Points on a hilly landscape, in no order, each with its height.
A ball rolls from a point to the lowest of its 3 nearest points, and stops where none of them is lower. Distance is the straight distance between rows; heights are no part of it.
j543 (h 197): [ 91  91  91 107 113 113 119 107  98 104 108 124 107  73  93  95 113 101
  98  79 117 107  96  93  91  98 124 109 105  88 102 107]
j531 (h 453): [ 78  96 122 114 100  95 125  99 120  94  82 107 115 126 126  89 117  89
  93  80 107 116 114 107 100  89 126 133 100  91  94  88]
j42 (h 457): [119  99  87  75  91  97  73  95 111 117 109  86  89  96  99 119  79 125
 112 142  87  89 123 101  98  87  55  71 101 118 113  99]
j408 (h 532): [ 85 112 128 106 101 112 103 109  96 107  65  99 103 125 136  98 104  79
 101  77  89 105 103 113 109 100  88  92  91 118 115 104]
j81 (h 562): [107 116 114 101  90  97 101  94  81 108  77  85 109 122 119 110  86 112
  96  94  87  88 106 103  92 107  78  94  91 111 116  93]
j302 (h 610): [ 83  91 104 103 100  92 117  90 102 105  98 117  98  86  98  91 102 102
  94  84 119 117 108 103  92  95 111 121 112 102  96 113]
j307 (h 559): [ 89 117 123 107 100 110 103 109  89 106  68  90 107 126 135  96 101  85
  97  74  89 103 100 109 101 103  82  92  95 123 123 106]
j270 (h 732): [106 106 119  89  89  83  97  86  93 116  87  84  99 110 106 106  81 126
 102 110  93  88 113 109  91 104  78  96  88 115 101  96]
j510 (h 873): [111 101 101  80  89  81  91  86 106 122 103  93  90  94  96 108  81 122
 111 130  97  92 120 109  91  90  67  87 103 115 107 107]
j417 (h 425): [107 108  72  84 101  99  70  94  91  84 143 100  78  77  53 110  89 109
 109 137  89 104  82  82 103 121  78  96 102  91  86 102]
j735 (h 635): [113 101 114  93  88  77  96  86  96 114  92  85  98 109 104 105  76 130
 105 121  91  82 115 112  95 108  72  91  87 115 104 101]
j288 (h 544): [104 100  71  80  95 119  58  98  83  87 154  89  89  59  58 110  84 122
 116 168  83  99  84  73 100 124  69  82  94  93 109 107]
j745 (h 420): [134 103  97 106  71 105  77  86  77 108  67  79 100 111 122 120  73 124
  90 103  86  77 110  79 114 104  65  66  91 136 129  88]
j932 (h 561): [115 116  76  75 100  89  89  98 100 107 128 106  97  78  84 126  93 112
  92 130  77 102 105  80  94  94  82  95 107  89 111  88]
j602 (h 472): [101  89  77  97 125 114 106 102  99  86 122  94  87  99  69  76 103  89
 128 101 130 110  69  93  88  94 131 118 109  60  71 111]
j354 (h 606): [109 107  89  79 101  90  95  95 103 116 118 107  95  81  93 124  92 112
 104 121  92 103 109  91  92  84  79  95 113 101 112 105]
j130 (h 356): [ 83  97 148 113 105 107 112 104 110  98  62 110 101 129 139  86 127  70
 101  68 112 103 100 124 136  97 119 101  95 120  93 115]
j402 (h 306): [144 102  99  94  79 109  59  84  94 104  88  73 102 101 111 121  72 139
  90 117  74  62 125  77 115 114  67  55  78 139 116  79]
j397 (h 517): [ 82  86  94 104 101  99 118  99 102 105 107 123  99  84  99  93 105 101
  90  81 121 115 103 101  93  97 115 117 114 103 102 113]
j439 (h 531): [124  98  78  74  86  98  65  98 112 110 110  84  90 101  99 116  81 126
 114 147  89  84 132  95  97  92  47  68  93 113 117  98]
j991 (h 530): [ 83  98 139 112 110 105 110 104 108 105  60  99 101 129 137  85 117  67
  94  64  99 107 100 121 128 105 107  92  92 127  97 109]
j933 (h 314): [ 82  95 136 125 105 107 122 110 131  94  85 118 121 130 136  98 137  76
 101  77 111 102 109 119 117  75 135 129 111  94  96 102]
j281 (h 352): [ 88  93  95  98 111  98 113  99  99 110 109 124 102  74  96  99 101 102
  94  86 117 108 100  95  91  94 110 110 112  97 103 111]
j789 (h 652): [118 109 117  97  85  91  96  90  81 111  79  82 107 118 114 110  80 124
  98 105  81  80 110 101  97 111  75  89  81 111 108  97]
j677 (h 513): [ 80  81  90 119 107 113 120 110  99  94 110 120 111  79  95  87 117  91
  94  77 121 105  92 103  91 106 139 109 106  86  91 113]
j729 (h 346): [115 113  72  77  99  88  77  95  97  94 135 105  86  78  68 124  87 116
  90 137  74 103 100  77  98 112  80  92 101  93 102  83]
j597 (h 515): [ 82  84  87 112 111 109 122 109  95  89 108 125 107  78  93  88 114  93
  95  74 122 105  95 103  93 103 129 109 109  92  92 113]
j109 (h 384): [120 116 105 104  78  99  89  95  73 109  73  81 104 119 121 109  80 113
  90  96  81  85 100  91 102 107  68  81  92 122 122  92]
j905 (h 305): [112 109  72  85 115  93  80  93  92  92 123 108  85  75  59 111  92 109
 100 119  84 106  83  84  97 117  87  98 101  86  88  86]
j136 (h 643): [ 80  94 103 105  92  85 119  91 108  98  92 114 100 107 105  85 102  92
  88  84 117 119 111 103  97  97 119 129 108 100  93  99]
j974 (h 543): [102  89  86 109 124 115 117 118 101  84 116 103 106  82  83  74 112  92
 115  89 118 104  74 108  83  98 144 115  97  61  74  98]
j878 (h 520): [ 92 119 119 103  93 109 106 101  83 109  69  92 107 124 130 102  97  98
  97  85  87  99  99 107 101 101  80  98  89 112 123 101]
j44 (h 509): [ 85 109 131 109 104 105 102 109  96 109  64  93 103 125 133  88 107  76
  96  73  95 108 100 117 114 104  95  88  95 127 115 109]
j211 (h 315): [129 111  98 106  76 105  83  91  76 110  71  79 102 117 122 118  77 117
  88  96  83  79 105  85 109  98  66  71  90 127 132  91]
j469 (h 563): [ 77  77  86 120  94 101 124 105 107  90  99 122 103  97  98  85 119  82
  83  76 130 117  97 107 101 103 134 117 113  96  90 116]
j89 (h 408): [106  91  77  94 121 113  91  92  93  80 129  98  81  98  60  89  93  98
 130 105 127 104  72  86  92 102 109 117 112  67  74 108]
j405 (h 153): [ 93  92  92 102 115 114 115 113  95  97 115 120 105  68  88  93 111  98
 100  82 111 101  89  99  88  99 129 111 101  81  93 101]
j980 (h 361): [ 84  80  97 133 112 112 129 127 104  86 124 101 118 100  90  74 124  80
 106  88 118  97  71 116  86  98 163 115 103  58  65 115]
j85 (h 369): [113 118  80  77 116  93  96 101  99 101 121 112  90  74  73 117  96 108
  98 111  86 107  91  87  87 107  95 102 102  87  98  84]
j478 (h 387): [ 85  89  99 129  91  89 125 111 133  85  88 118 105 122 105  77 140  68
  81  69 121 118  98 115 110  80 148 129 119  86  81  97]
j507 (h 820): [101  99 108  87  92  79  97  83 104 118  95  95  93  95  97 103  85 119
 102 115  97 100 114 110  93  94  79  99 103 115 101 107]
j259 (h 434): [ 80 106 136 107 107 109 111 111 107  99  68 104 109 126 143  92 120  77
 104  74 103 103 109 117 110  93 110 110  97 106 108 105]
j715 (h 342): [ 82  95 121 120  99  96 121 102 127  91  87 114 115 129 123  94 130  81
  93  74 112 111 114 113 104  77 131 132 103  91  93  87]
j242 (h 662): [ 95  98  95  88 108  95 108  93 102 117 112 116  93  75  92 113  92 109
 100 100 103 105 105  99  92  91  94 107 117 105 112 109]
j618 (h 426): [131 109 102  99  78 100  83  93  81 107  80  79 102 114 117 120  77 126
  92 104  81  70 109  85 104 108  69  69  86 126 123  89]
j743 (h 618): [103 108  90  90 119 105 107 104  96 104 116 121  99  64  88 109 101 104
  96  91 100 108  92  92  86  95 109 105 109  87 104  97]
j753 (h 602): [ 77  79  88 133  98 109 129 119 103  81 107 120 116  95  95  90 135  77
  92  73 126 101  83 115 102 107 149 114 109  75  78 121]
j233 (h 418): [107 101  77  92 121 106  90  97  96  81 124 107  81  80  58  93  96  99
 119 108 108 102  72  89  96 108 105 112  99  70  77  99]
j818 (h 625): [101 101  74  86  95 109  66  94  87  87 149 100  85  68  52 107  88 115
 112 152  91 101  82  79 100 128  68  88  97  96  93 106]
j27 (h 853): [ 89  95 110  96  94  77 110  81 101 113  94 102  93  96 101  93  88 113
 100  99 106 112 116 112  91 101  93 114 103 111  98 103]
j803 (h 233): [ 93  99  87  98 119 108 112 105  97 105 114 119 102  64  88  99 104 105
  97  87 104 103  93  94  88  96 117 111 104  87 102 106]
j809 (h 147): [ 89  91  90 108 118 116 120 113  98  95 115 122 109  73  91  90 115  96
  97  79 115 105  87 101  88 101 133 110 103  84  93 104]
j546 (h 79): [ 80 117 131 105 102 106 115 101 103  98  77 104 114 132 131  96 117  83
 104  83  93 106 113 112  99  94 103 120  94  99 109  95]
j536 (h 553): [ 99 117 118  95  92  99 109  93  83 109  75  91 109 129 123 103  92 109
  97  95  80  92 108 104  92 106  80 103  90 109 113  95]
j297 (h 674): [100  97  99  83 102  92 103  87 104 119 108 110  99  79  95 114  91 111
 103 110 108 103 107 103  94  89  90 104 110 112 110 113]
j399 (h 508): [ 77  79  92 125 100 110 126 113 101  88 109 124 112  88  96  84 121  85
  91  72 127 104  93 109 101 106 143 111 107  84  89 120]
j179 (h 586): [114 111  80  75 101  92  88  93 104 116 125 102  95  83  93 131  90 115
  97 127  86 100 110  88  93  87  69  91 114  95 116  97]
j547 (h 565): [ 85 112 131 104 101 106 104 105 101 104  68  96 108 132 140  96 109  84
 101  74  93 103 103 114 104  98  93  99  98 112 112 103]
j372 (h 541): [127 106 107  94  86  94  82  91  89 109  90  75  97 110 103 114  75 135
  92 122  80  65 117  96 101 114  69  69  83 127 111  87]
j913 (h 423): [124 100  95  80  92  93  72  93 111 112 101  80  88  97  95 109  78 128
 112 138  90  77 128 101 101  97  57  67  90 121 108 102]
j46 (h 162): [ 98 100  88  99 122 110 113 112  97  95 113 117 105  67  88  95 109 100
  97  85 109 105  91  98  84 104 125 106 102  84  95  98]
j440 (h 334): [ 82  94 120 124 102  99 126 107 130  93  84 114 117 128 128  87 136  80
  92  76 115 112 113 114 107  79 135 134 111  82  93  89]
j684 (h 316): [106 104  67  81  96  94  70  93  90  85 137  98  82  74  55 114  85 115
  97 146  83 102  90  81 104 127  78  87  99 100  95  94]
j75 (h 373): [ 97  96  80  91 114 115  73  84  87  83 146 105  83  82  55 107  88 107
 134 121 108 100  74  80  91 117  89 105 108  81  82 114]
j931 (h 375): [103  93  79  91 120 110  87  92  92  78 131  98  84  88  61  97  90  96
 129 110 121 101  72  83  94 109  99 118 109  71  78 112]
j969 (h 395): [113 116 108 109  79 104  96  99  71 112  71  83 107 122 124 113  82 109
  93  92  81  87 102  96 102 105  73  85  89 119 125  96]
j456 (h 207): [100  97  86 101 124 113 112 112  98  95 113 110 104  72  79  85 107  99
 107  89 110 102  81  96  81  97 131 108  99  70  88  94]
j47 (h 433): [ 98 108 118 109  90  98  93 103  92 116  58  82 102 120 128  91  88  79
  90  76  78 111  95 109 114  98  83  73  97 140 125  92]
j340 (h 555): [107 108  88  75  97  89  89  92 107 121 121 102  94  84  94 121  88 116
 107 123  95  98 114  95  96  84  72  91 113 103 119 105]
j482 (h 525): [ 92 108 127 108 101 103 100 106  95 112  63  88 101 121 139  92  94  76
  97  72  87 109  95 112 116  99  85  83  97 134 119 102]
j709 (h 587): [114 109  64  72  84  85  77  91  96  96 140  87  88  83  67 127  79 121
  84 157  71  99 120  67 100 120  74  78  97 102 112  82]
j152 (h 200): [ 98  97 151 119 104  87 124  94 106  95  50 106 105 130 139  81 137  61
  83  60 117  97  99 130 147  98 145 109  95 118  78 105]
j977 (h 393): [141 103  97  97  75 103  72  86  86 105  80  71 101 108 115 122  70 131
  88 109  76  63 119  75 111 105  66  63  82 136 121  84]
j754 (h 414): [104 110  83  91 122 106 101 108 101  94 114 113  97  68  73  98 103 103
 100  96  97 100  86  91  85 100 113 110  99  75  96  93]
j291 (h 567): [ 77  88  93 114  96  93 122  98 108  93  95 122 101  95  98  88 110  92
  89  77 125 121 102 102 103 100 125 119 113 100  89 110]
j963 (h 569): [ 78  83  97 122  92  89 123 104 122  89  90 122 104 111 109  82 120  81
  83  74 125 120 104 104 104  96 136 127 115  96  88 102]
j180 (h 347): [102  98  77  91 117 108  76  91  92  81 132 106  78  82  53 102  91 103
 126 117 111 102  74  87  99 113  90 112 102  83  78 108]
j805 (h 462): [118 104  76  73  87  94  74  98 107 117 117  84  91  99  97 129  81 118
 107 144  87  92 128  89  96  88  55  77 104 108 120  98]
j317 (h 441): [ 82  93 111 127  95  89 125 108 135  90  84 115 117 125 117  88 136  74
  87  71 117 116 109 114 109  79 142 131 115  84  90  91]
j659 (h 558): [ 99 107 120  97  92  85 104  87  87 106  82  92 106 122 111 100  89 116
 103 102  92  96 113 109  85 105  84 106  93 107 100  92]
j362 (h 574): [108 113  80  77 103  92  91  97 105 110 122 105  95  79  89 130  91 113
 101 122  88 101 105  85  93  87  79  94 113  95 120  94]
j309 (h 469): [113 106  88  74  97  92  83  95 108 114 119  96  89  91  95 126  87 117
 108 133  87  96 117  94  94  84  63  86 110 105 121 103]
j107 (h 560): [ 89  99 143 114 106  96 108  97 109 107  56  95 102 125 134  86 111  62
  92  62 102 106 101 122 128 105 113  86  95 137 103 103]
j641 (h 476): [122 104  70  71  84 103  72  92 106 108 126  85  95 102  97 130  80 119
 102 152  84  86 135  82  96  93  51  73 101 103 124  93]
j174 (h 392): [ 80 103 144 109 113 112 113 108 111  96  63 106 108 128 139  86 123  71
 103  70 107 103 107 125 124  96 114 101  94 118 103 112]
j647 (h 348): [141 101  93  98  74 111  59  77  85 103  77  78 100 101 118 124  68 128
  85 112  78  65 125  64 115 107  59  61  82 139 126  80]
j260 (h 358): [135 103  98  87  88 100  59  94 115 104  92  73  93 102 103 113  75 139
  98 129  84  65 132  89 108 113  59  56  75 131 109  84]
j918 (h 463): [101 101  70  79  94 102  65  96  88  87 147  97  82  62  52 113  83 116
 106 157  85 100  87  77 105 130  70  85  97 102  97 105]
j656 (h 439): [ 84  81  96 126 113 100 131 128 110  89 134  86 108 106  88  63 125  75
 113  97 129 108  62 120  86  85 165 118 116  47  60 123]
j716 (h 125): [ 87  85  92 115 120 118 119 121  96  93 114 117 112  79  87  83 118  92
 103  81 115  97  85 105  88 104 142 107 103  76  89 104]
j508 (h 238): [105 108 112 108  86  98  94 103  86 115  66  84 106 118 126  94  80  88
  89  80  79 107  93 106 110  97  79  77  98 139 127  95]
j752 (h 524): [121 109 114  93  86  85  85  90  97 112  84  78  97 110 105 108  82 133
 103 117  87  73 114 101  98 110  68  79  85 122 107  94]
j347 (h 318): [ 79  88 142 126 109 105 119 110 123  98  71 117 121 130 138  89 141  71
 106  71 121  97 106 127 125  76 136 122 106 103  94 114]
j419 (h 372): [ 90  81  93 124 120 115 122 121  99  85 119 103 117  89  86  74 116  84
 111  84 120 102  76 114  86  95 156 113 100  57  73 108]
j540 (h 616): [110 107  83  91 124 109  98 104  95  89 113 107  94  79  66  88 104 101
 113  96 103 102  72  94  86 103 112 115  96  74  81  88]
j689 (h 537): [ 75  79  86 126  94 107 126 107 104  83 101 122 104  92  94  88 124  83
  86  71 131 111  91 108 104 104 142 118 112  85  86 121]
j972 (h 523): [121 103  71  71  83 103  66  93 109 107 119  82  87 106  97 126  76 121
 106 150  87  82 133  83 101  92  47  70  98 108 124  96]
j902 (h 399): [ 97  81  88 117 113 110 123 119 105  89 126  92 100  98  81  63 115  84
 117  97 132 110  70 111  86  86 155 116 106  53  66 111]
j992 (h 584): [111 111  86  80 109  94  99 103  99 113 121 111  99  72  88 124  96 110
 100 111  87 100 101  90  90  90  88  95 111  96 114  94]
j197 (h 271): [ 89  92 149 121 105 102 121 103 112  92  54 113 106 132 139  80 137  66
 100  67 126  94 105 130 142  92 135 112  99 113  86 118]
j73 (h 376): [113 117  79  79 111  91  92 100  99 100 124 110  91  77  78 121  99 110
 101 116  85 106  95  81  94 101  83 101 104  89 103  83]
j253 (h 726): [ 88  98 150 111 105  91 113  91 107  99  51 100 103 125 136  84 116  64
  86  54  98 102 100 120 136 108 124  91  91 129  90 103]
j104 (h 374): [107 103  74  86 117 104  85  95  92  81 121 106  78  81  54 101  94 102
 117 111 102 108  78  89  97 111  99 111 100  75  76  98]
j690 (h 178): [115 108 105 110  77 103  84  99  83 114  61  77 102 115 123 100  76  93
  89  88  78 100  95  98 113  91  68  71  96 140 133  89]
j76 (h 442): [ 80  78  96 137 101 110 128 121 102  82 120 108 120 100  92  87 135  75
 102  80 124  97  73 120  96 106 163 114 108  60  72 121]
j759 (h 202): [ 82  85  91 134  88  90 128 113 124  83  87 120 104 118 101  82 138  69
  80  66 127 117  91 115 110  89 152 124 123  82  78 104]
j426 (h 321): [ 93  98 152 117 103  90 119  93 108  98  53 105 106 133 141  84 125  61
  86  55 109  97  99 124 144 102 133  96  94 126  84 101]
j632 (h 432): [ 95  96  80  89 109 114  68  93  86  81 152  99  85  71  53 112  89 110
 123 139  95  98  78  80  97 123  77  94 105  89  92 108]
j957 (h 494): [123 104 107  88  86  85  81  92 102 110  91  76  93 105  98 110  81 135
 104 126  88  76 119 104 100 105  64  74  86 123 104  99]
j387 (h 746): [104 102  95  85  97  85  97  88 106 124 109 102  92  85 100 114  88 117
 104 114 104 101 112 105  94  85  79  94 112 114 111 112]
j821 (h 377): [127 102  94  81  85 100  65  98 113 109  99  74  86  99 101 108  78 132
 105 137  81  72 132  99 103 102  54  59  82 124 113  92]
j525 (h 566): [ 80  90 101 125  94  87 126 107 132  87  89 118 105 117 110  84 129  77
  82  73 118 123 104 108 104  87 134 131 109  85  84  95]
j278 (h 593): [ 81 104 122 105 100  96 122  93 110  97  85 103 109 126 122  90 106  94
  96  84 104 115 114 106  91  93 113 131  96  93  96  87]
j695 (h 341): [113 115  76  85 115  95  93 102  93  92 120 110  85  76  68 109 100 109
 100 112  86 108  83  86  91 110  95 104  97  84  90  85]
j522 (h 547): [ 78  93 106 113  93  86 123 100 121  93  89 114 105 119 113  86 113  86
  84  78 116 121 111 103  97  93 126 133 108  96  87  92]
j332 (h 585): [ 91 108 118  98  95  83 116  89 102 106  83  99 103 120 117  92  96 105
  95  95  96 108 115 108  89  98  96 122  94 100  97  94]
j516 (h 535): [ 78  92 115 118  96  91 125 101 128  90  89 113 109 118 115  86 119  85
  86  78 114 119 112 107  99  82 129 133 104  87  86  90]
j496 (h 557): [ 93 109 123  98  91  90 113  90  93 104  79  94 108 120 114  97  92 109
 101  96  93 101 115 105  86 105  89 116  87 106  99  97]
j228 (h 281): [123 112  99 109  76 105  82  97  79 116  64  81 102 114 121 112  76 103
  88  96  82  90  99  88 112  95  68  74  92 136 136  91]
j269 (h 554): [ 96 115 126  99  93  96 108  96  83 107  76  92 111 127 123 100  92 106
  97  93  88  96 110 109  91 105  83 106  88 103 112  98]
j177 (h 691): [ 76  77  85 139  94 106 127 118 104  78 103 121 112 106  97  87 144  66
  86  68 126 105  75 117 106 102 154 116 118  74  77 124]
j77 (h 165): [116 110 105 108  80 101  91 105  82 114  64  80 104 116 126 101  82  94
  89  84  82 102  95 100 111  91  72  74  94 135 132  93]
j483 (h 479): [ 97  81  87 112 120 112 118 120 103  88 120  94  99  90  82  68 116  87
 116  95 124 107  72 106  81  93 147 119  99  61  68 104]
j644 (h 506): [ 82 107 135 105 103 109 107 106 101 109  64  94 106 126 139  93 112  75
  99  70  96 107  99 121 120 100  95  96  94 123 110 107]
j424 (h 542): [101 116 116  99  93 100 100 101  82 113  72  85 108 127 123 108  91 102
  94  89  85  93 103 100  98 103  76  95  91 116 122 101]
j668 (h 317): [110 106  71  84 104  95  72  92  87  85 129 104  78  76  52 112  91 107
 108 128  84 105  83  84 100 124  83  99  98  91  86  98]
j254 (h 310): [ 82  92 150 116 106 104 116 105 112  98  62 111 110 131 144  85 134  71
 100  66 121  96 102 126 140  91 128 113  98 120  91 115]
j777 (h 388): [101  97  77  88 110 108  68  86  87  84 144 104  86  76  49 108  91 108
 125 130 101 105  78  83  97 119  81 104 106  83  83 104]
j178 (h 464): [118 103  81  74  93  96  84  95 109 119 116  93  94  91  96 128  83 116
 106 135  87  93 120  94  97  82  59  81 108 103 117 100]
j724 (h 641): [ 81 101 116  98  90  86 119  88 109 104  86 107 106 115 111  90  98 100
  94  89 108 116 121 105  89  94 103 131 101  99  91  92]
j468 (h 619): [ 86 108 121 100  97  92 115  90 101 100  81 103 106 124 122  94 101 102
  96  89 100 111 117 108  92  98 100 127  96  97  96  93]
j499 (h 656): [116 113  68  74  91  85  83  92 100  98 135  96  89  85  73 131  82 116
  91 146  74  99 114  69 100 108  75  86 102  96 110  85]
j476 (h 609): [107 108  85  84 112 103 101 101  98 106 122 117 101  65  88 117  98 109
  97  97  90 103  95  91  87  92 103 103 107  88 107  93]
j648 (h 481): [ 81 107 138 110 108 109 110 106 100 103  68 100 106 128 139  91 116  72
  98  74  98 108 103 119 118 100 101  94  97 120 111 107]
j433 (h 431): [ 77  78  91 127 105 115 125 117  95  85 109 116 117  86  95  89 127  86
  95  75 121  98  84 109  97 105 148 110 105  75  85 119]
j886 (h 568): [102  84  85 102 118 114 113 113 103  83 125  89  89  99  79  68 108  91
 123  98 131 107  68  99  89  89 141 120 110  51  73 107]
j356 (h 528): [ 86 101 139 111 106  99 103 102 105 105  62  93 103 122 136  88 106  71
  90  65  92 107  96 118 124 104 107  87  95 133 105 105]
j65 (h 754): [109  99 114  87  91  78  96  81  99 122  88  92  97 103 100 103  79 124
 105 116  97  95 113 108  92 102  79 100  95 116  97 102]
j870 (h 633): [ 91  91  97  93 101  91 110  86 102 116 103 115  95  82  94 100  94 100
  92  92 113 110 106 102  93  92 100 114 114 107 103 113]
j143 (h 284): [112 112  73  80 105  87  80  97  97  90 128 104  89  75  60 118  87 114
  96 129  82 103  89  78  97 115  86  98  98  87  92  83]
j162 (h 466): [ 81  78 101 134 109 102 129 124 106  90 130  90 121 104  89  73 129  77
 111  94 126 103  66 124  90  90 169 113 109  52  62 119]
j287 (h 536): [105  92  85  99 122 112 105 113  99  85 112 104  92  85  72  75 103  96
 117  96 116 104  74 100  84  99 131 112 101  62  74  97]
j976 (h 330): [110 106  77  86 115 104  81  90  88  82 129 110  80  76  54 105  93 104
 114 120  97 104  82  88  96 116  89 111  99  83  81  98]
j517 (h 171): [ 82 114 131 106 103 107 114 101  99 100  77 100 113 131 132 100 109  90
 103  82  92 102 111 110  99  99  97 113  95  99 108  94]
j209 (h 297): [130 103  93 107  68 105  83  95  78 113  58  78 101 112 123 112  72 108
  87  99  82  90  98  84 112  91  65  73  90 140 134  85]
j192 (h 239): [ 82  82  92 122 112 119 126 120  99  91 115 112 116  83  94  83 120  88
 103  81 120  94  84 105  87 101 151 110 102  70  80 109]
j526 (h 578): [112 110  80  87 119 105  89 103  96  88 116 110  84  75  62 101  98 102
 104 103  97 105  80  89  89 107 102 109  99  76  84  85]
j501 (h 189): [104 101  85  97 125 108 105 111 102  93 112 113 100  67  77  92 104 104
 104  94  99 103  83  97  86 101 125 107 101  75  90  91]
j778 (h 642): [ 90  94  98  89 102  89 110  88 101 117 107 115  96  80  97 105  95 106
 102  97 110 112 107 105  89  89  93 108 112 109 106 115]
j304 (h 461): [136 101  91 103  70 105  75  92  82 109  61  78 100 110 121 116  66 109
  85  99  85  85 108  75 117  91  62  70  94 145 135  80]
j950 (h 303): [ 82  92 135 128 103 104 125 109 132  96  79 119 124 125 136  94 143  70
 105  72 119 102 110 126 117  72 141 125 110  91  99 102]
j705 (h 540): [117 111  72  76  95  88  83  96 104 102 133 100  91  83  79 134  87 117
  93 133  76  98 112  77  93 100  75  90 107  94 113  87]
j62 (h 492): [122 106  69  73  84  96  76  95 105 106 133  86  93  99  90 131  81 119
  96 150  79  93 129  72  98  92  57  79 101  98 122  88]
j590 (h 333): [141 103  98  93  83 105  65  89  94 105  88  75  99 104 106 121  74 139
  93 118  81  63 129  80 109 115  63  56  72 136 117  84]
j21 (h 634): [ 85  91 111 100  94  82 114  87 104 110  94 113  99 102 105  88  93 102
  92  90 116 118 113 104  89  98 103 125 108 105  94 107]
j225 (h 391): [130 101 102  89  83  93  70  91 104 108  93  68  93 104 105 111  73 136
 102 127  83  63 125 100 101 108  61  62  79 128 106  89]
j845 (h 427): [ 79 107 128 108 103 100 118 103 114  96  78 106 113 131 131  91 113  87
  99  80 102 112 116 107  98  89 108 127  99  92 101  91]
j889 (h 460): [109 101  58  76  88  95  65  95  89  93 148  88  80  71  57 113  83 120
  87 165  79 102 108  71 102 131  75  74  94 109 104  93]
j351 (h 529): [ 90 107 131 108 103  98 103 103  99 114  62  86 108 121 133  92  97  72
  90  68  88 114  98 110 120 102  90  80  95 140 114 100]
j614 (h 366): [ 78 100 141 117 108 112 120 110 121  98  76 117 115 131 141  92 135  76
 103  74 110 102 111 120 122  85 122 119  97 104 100 105]
j263 (h 514): [117 110  72  74  93  90  85  94 105 107 133  97  95  91  90 138  87 114
  95 143  76  97 120  77  95  92  65  83 109  96 121  88]
j95 (h 428): [ 93  81  90 121 113 105 124 127 110  84 137  86 100 104  85  63 116  78
 116 101 133 113  64 114  85  88 159 118 113  53  64 116]
j4 (h 429): [ 99 114 118 106  92 104  95 102  84 111  66  85 106 126 130 100  93  90
  93  83  85  99  95 106 105 101  80  86  90 125 128  95]
j484 (h 556): [ 92 114 125 104 100 104 109 107  89 105  70  93 110 127 134  98 103  87
 101  83  89 104 102 110  97 100  89 103  94 110 116 101]
j793 (h 580): [ 98 103  80  84 101 124  61  99  86  88 167  91  97  61  60 109  84 120
 125 163  90  97  83  76  94 123  69  86  97  93 103 103]
j90 (h 850): [ 97  99 114  91  92  80 108  80 103 116  93  96  94  98 100  98  85 117
 103 108 107 104 116 111  91 100  89 110  99 114 100 103]
j865 (h 454): [127 105 105  91  89  89  77  92 101 112  90  74  97 106  99 110  80 136
 102 126  83  73 123 102  99 110  65  68  84 126 109  92]
j68 (h 639): [111 105  82  87 119 101  93 104  93  88 114 107  88  76  65  92  99 102
 110  98  99 105  78  91  85 107 108 111  96  76  82  86]
j910 (h 332): [ 81  75  94 125 111 116 126 123 100  88 118 103 117  92  94  79 123  84
 105  83 119  97  78 111  89  99 158 112  99  63  74 112]
j300 (h 367): [ 89  77  93 123 114 111 122 124 106  87 127  92 110  95  87  68 119  79
 116  94 125 104  67 118  86  93 162 118 103  58  70 110]
j557 (h 446): [111 101  64  76  90 101  65  95  85  92 145  91  80  64  54 110  82 120
  97 162  83 104  97  74 102 130  71  78  95 104 103 101]

Where does a ball stop that starts at each point below?
j931: j143
j886: j716
j745: j77
j372: j402
j632: j143
j90: j402
j743: j716
j174: j152
j789: j402
j618: j77
j439: j402
j689: j716
j75: j143
j233: j143

Call two points neighbours if one is among the 3 nearest of the other. Go from one point of each pair to the other, from neighbour to neighbour, staying as low as possible. Name the highest point that can't be avoided.
j950 / j402: j482
j143 / j716: j287
j143 / j950: j705
j143 / j684: j417
j440 / j152: j259
j402 / j77: j618
j759 / j440: j317
